Points on a hilly landscape, in no order, each with its height.
A ball rolls from a point to whichever of its 2 nearest points has the largest drop for the distance, and stops where none of them is lower. Distance is the straight distance between rows; heights are no part of it.
Zegus: [-23 -36   3 -15  -5   7   1 -23  -9  -4  27 -16  -3  27  -5   3  -4 -11
   3   5   7]  height 3.59
Bofad: [-12  24   6  24  16  -8  23  25  14  -5  11   4  -2 -14  18 -17  -4   7
 -26 -49 -22]  height 7.40
nazuk: [-26  18   1  45  24 -13   6  30  18  -6   6 -12  -5 -10   3 -30   0 -33
 -26 -45 -17]  height 7.44
zafe: [  0  11  -3 -11   5  -5   0 -15  -2   8   1 -10   5  11  20 -11  10  31
  -1 -10 -15]  height 4.98
Noke: [12 12  4 -2 -2 -9  2 -2  1 10 -4  5  0 -1  7  0  9 14  1 -9 -3]  height 5.51
Vafi: [-15  -7  -9   8   6  -4  15  49   7  14 -11   7  -6 -20 -13  15  -4 -46
  -1   2  22]  height 6.24
ros: [ 50  20  20  -7 -12  -3 -28 -16   3 -13 -23   5   1 -18   1  27  -1  29
  18  27  -2]  height 6.32
geg: [-24   6  -9   3  23   5  -2   2   0  -3   8 -20   8   9  11 -32   1  14
 -16 -23 -15]  height 7.62
nubut: [ 27   8  -6 -17 -20   9 -16 -27 -20   4 -12  -5   5  12  -3  12  -4  39
  11  25  -5]  height 3.55
Keze: [  1  -1  -1 -33  -5   0 -16 -35  -6  -9  27 -15   7  29  16  -6  -4  36
  -2  33 -12]  height 7.42
teko: [ 14 -18  -2 -23 -22   2  -9 -35 -11  -6  13   6   5  20   8   3   5  30
  23  23   2]  height 7.06
mulub: [-20   6  -4  19   3  -5  21  56  25   5   4  14  -4 -22   2 -11   1 -42
 -24 -25  10]  height 7.15
negu: [ -3  14  -5  20   5 -11  28  47  -1   6 -10  13  -9 -18 -22  12   6 -35
 -10  -8  16]  height 6.43
davub: [  0  -8   7 -12  -5 -12  10  11   5  24  -5  12 -13   3  14  15   3 -14
   7  -9  16]  height 6.45
Fev: [-14 -15   9 -22   9   3  -2  -1  -9   0  10  -6   3  15   3 -18  -5   1
  -4  -7  -4]  height 6.62
vol: [ -7 -19 -15 -22  -6  13   3 -45 -19 -14  27 -26  -1  38   8   0  -8  18
   2  43   3]  height 2.07
Nudag: [ 41 -14  15 -20 -33  -3 -24 -36  -2 -17   4   3  10   6   6  22  -9  29
  22  43   0]  height 3.97
Feg: [ 21  38   2  27 -11  -6  30  31  15  -5  -7  27 -19 -18  -9   0  11 -23
  -6 -18   3]  height 8.11
Nuvav: [ 31  14  19 -10 -18  -4  -8  12  14   1  -2  21   6 -28   5  -1   4  16
  -4  -8  -7]  height 5.01
zis: [  3  19  -7  11  11   8   4  -2 -15  -2 -11  13   2   3 -24 -16   7  14
  -8  -7  -3]  height 7.83
Samop: [  6  -5  14 -33  -2   5  -1 -12   9  -9  10   2   4  -4  26  -5   4  25
  -1   3  -4]  height 7.73
gez: [-17  11 -11  27   9   8  12  34   0   1 -14   3  -6 -21 -23   4   1 -50
 -19 -18   4]  height 6.56
dat: [ 37 -13  13 -15 -27   2 -13 -14  11  -9 -13  21   5  -9  -1  34 -14  10
  34  37  12]  height 4.17
Mika: [-22  -4 -14  22  21   8   3  16  -9   3  -4  -9  -7 -17 -21  -6   5 -29
 -13 -26  -4]  height 6.65
pudud: [ 30  -5  21 -22 -23  -4 -16 -20   4  -9  -6  14  20  -9   6  15   0  24
  10  22  -7]  height 5.02
tozo: [ -8  19 -24  23  21  10  10   4  -9  -7   2  -3   1  -2 -23 -25  17   9
 -14 -24 -12]  height 7.97
momed: [-35 -25 -13  -7  16   3  -8 -25 -22  -2  14 -34   6  24   5 -20   7   3
   0  12   0]  height 8.31
faza: [  2 -16   1 -18 -11  -2   3 -14   0  19   4   5 -16  11   8  12  -2   2
  18  10  10]  height 5.75
Seto: [  8 -15 -16 -13 -14  10   2 -53 -18 -23  25 -14   9  33  11  12  -1  31
  22  58   8]  height 0.59
Miviz: [-24  12   1  36  11   4  10  47  19   3  11  -5  -5 -24   1 -25  -5 -42
 -31 -37  -4]  height 7.31
mopo: [ 18 -23   6 -22 -24   2  -8 -30   2   4  11   1  -9  15   5  21  -9  10
  18  25   5]  height 6.50
zasak: [ 24  -9  15 -19 -19  -1  -2   5   3   4 -13  24  -2   2  -6  30  -8  -8
  21  20  13]  height 3.42
duv: [ 30   9   9 -27 -17   2 -35 -32   1 -16   5  -5   5   2  28   7   7  43
  13  31 -18]  height 6.97
Mapil: [-22 -10 -18  -3  10   6  -2 -22 -12   1  -2  -6  -6  18  -9   1   1  -4
  12  -1   5]  height 5.63
Divi: [-48 -32   5  -3  18  -2 -10  -4   1   3  22 -24  -7  15  15  -5  -8 -30
  -2 -18  -3]  height 8.41
Ruzon: [-17 -31  18 -24 -10  -4   3 -11  -3   2  10   2   0  14  -6   8 -17 -17
  -1  16  10]  height 5.14
leg: [ 37  26   9 -13  -9   0 -21 -25  -1  -8  -9   0   7  -6  28   0  13  43
   8  12 -20]  height 6.46
vap: [-38  -6  -8  38  35   0 -17  10  -1  -3  -5 -33   6 -19  -2 -21   9 -33
 -20 -32  -9]  height 3.40
fefaf: [-28 -13 -20  17   7   9   1  52   9   9  -6  -8  -9 -22   0   7   1 -70
 -11  -2  20]  height 5.89
lofid: [-26 -12 -25   7  20   6  -7 -18 -10  -1   4 -25   6  15   3 -31  16   7
  -9  -7  -5]  height 7.91
pak: [ -4  -6 -12 -13  -2  -5   5 -31 -11   7  -1  -9  -8  25   1   8   2  14
  20  14  -2]  height 5.00
roki: [ 19 -28 -10  -3 -11   5   1 -42 -12 -12  18  -1   5  29  -4  22 -13  23
  31  50  18]  height 1.89
Ditov: [ 54  23  26   1 -20  -2 -13   3  14 -11 -10  22   0 -34  10  13   1  17
   7   0 -17]  height 5.52
Feni: [ 10   8  13 -37 -14  -1 -21 -27   6  -9  14  -9  10  15  32  -5   4  37
   7  14 -11]  height 7.35
selam: [ -7  30  12  20   4  -4  31  35  27  -2  -1   8 -11 -17  16  -7  -7 -16
 -22 -45  -6]  height 7.29
reb: [ 26  41  19  21  -6  -7  16  18  19  -7  -1  24 -15 -16  -7 -14   7   0
 -16 -18 -11]  height 8.04
gesaf: [ 12   9 -16 -12  -1   5  -3 -27 -16   3  -5 -11  -1  19   9  -4  10  34
  11  15  -9]  height 4.33
Supe: [  5  -7 -11   1  -3  -6   4  -7  -9  11 -18   6  -2   8 -32  13  -5  12
  11  13  10]  height 1.59
Lesa: [ -3  17   8   3   6  -5  17  25  18   9  -5  12  -8 -12   9  -2   8 -10
  -8 -25   5]  height 7.10
ses: [ 36  16   0  16  -3  -2   8  10  -2  -1 -23  22  -6 -12 -32  13   0  13
  18   6  13]  height 2.87
lileb: [ -9   4  -7  13   6   3  11   3  -2  10 -12  10  11  -1 -14 -13   0  -9
  -8 -17   2]  height 7.61
zibi: [-34 -22  -1  19  11   8  -9  32   3   6  -8 -25  -1 -14  -5  -3   4 -65
 -12 -19  16]  height 5.33
tiv: [-16  -7 -11  -2  -8  -8   5  18   2  12  -3   5   8  -3 -12   5  -2 -27
  -7 -12   5]  height 7.27
Teki: [ 10   5 -11  15   4   3  14   8  -6   4 -30  20  -3  -3 -34  15  -7  -2
   9   3  13]  height 2.45
Vazor: [ -6 -17  -2 -27   0   4  -9 -23 -11  -3  21 -16   2  25   6 -14  -3  23
  -9  12  -2]  height 7.08
tanov: [ 18  11  13  -4 -13  -7  14  26  10  12 -12  22 -15 -16  12  13   0 -10
  -4 -13   9]  height 6.87
bufu: [  2  24  -2  25   2   6  23  14   6  -4  -6  20   7 -15 -21 -16   7  -9
 -15 -21   1]  height 7.81
nam: [ 37   3  -3 -12 -19   8 -22 -35 -17 -16  -7  -1  13  12   4  15 -11  45
  30  52  -1]  height 3.18
guk: [ 19  23  11   7   0  -3   9  14   8   1 -14  34  -4 -17 -19  -9   0   1
  -5  -7  -7]  height 7.94
gid: [-30 -22 -18   5  18   7  -3  -2  -4   1   0  -9  -8  -2 -15  -4   2 -17
  -2 -17   1]  height 6.23
Zala: [ 26  13  -4  -2  -3   4  -7 -14 -10   8 -24   9  -1   6 -15  11  -4  26
  11  16  -4]  height 2.70
rin: [ 32 -10 -12  -5 -20  16 -12 -39 -18 -18   7  -4   8  34  -6  29 -17  40
  42  63  12]  height 2.63
pilap: [ -9   6   5   2 -18 -20  18  43  16  23   3  13   1 -12   7  11  -4 -38
 -19 -15   7]  height 7.26
kilav: [ -9  24   0   6  19  -3   7   9   4  -5  11  -4  -2  -1   8 -21  -3  21
 -26 -36 -18]  height 7.49
Penim: [-10  -5 -30 -18  10  14  -6 -35 -18 -11  11 -29   3  29   3 -10  10  24
   8  38   3]  height 3.19
zami: [-37 -10  13  19  17  -5  10  32  13   7   5 -11  -5  -5  19 -14  -5 -32
 -13 -40  -3]  height 7.82
guse: [ 31  11  18 -12 -18 -12  -7  -2   2   2 -14  26  11 -10   0  15   2  11
  12   9   2]  height 4.28
levoz: [-38 -19   7  -3  17  -1   2  16   4   6   9 -18  -3  -7  20  -1  -9 -20
 -10 -26  -2]  height 8.06
zal: [ 47  32  17   3  -5  -1 -16 -10  -1 -11 -14  15   5 -21   9   9   8  33
   5  15 -15]  height 5.93
gef: [-44 -19   1  18  22   3 -20  15   3   1   3 -35   7  -9  -1 -10   7 -40
  -7 -31   6]  height 4.40
gomap: [-27 -10  -4   9   0 -13  11  34  21  18   1   0   4 -17   0  -6  -4 -34
 -18 -17  10]  height 6.77
Dogog: [-22 -27   9 -12   3   1  -1   8 -20  12  12   0  -5  11  -8   4  -8 -17
  -3  -2   0]  height 6.08
numiz: [-31   2   4  28  32  -3   4  21   7   2  10  -7   7 -12   8 -31  -1 -14
 -17 -36 -15]  height 7.60
sadob: [ -7 -19 -13  16  19  -1  -1  -4  -7   5 -14  -4   0   6 -34   9  -1 -11
   6  15  18]  height 2.93

Where does a ball stop that starts at each point below?
Keze => Zegus
tanov => Supe
levoz => gomap
mopo => Supe
gez => vap
Feni => guse
lofid => Supe
Mika => Supe
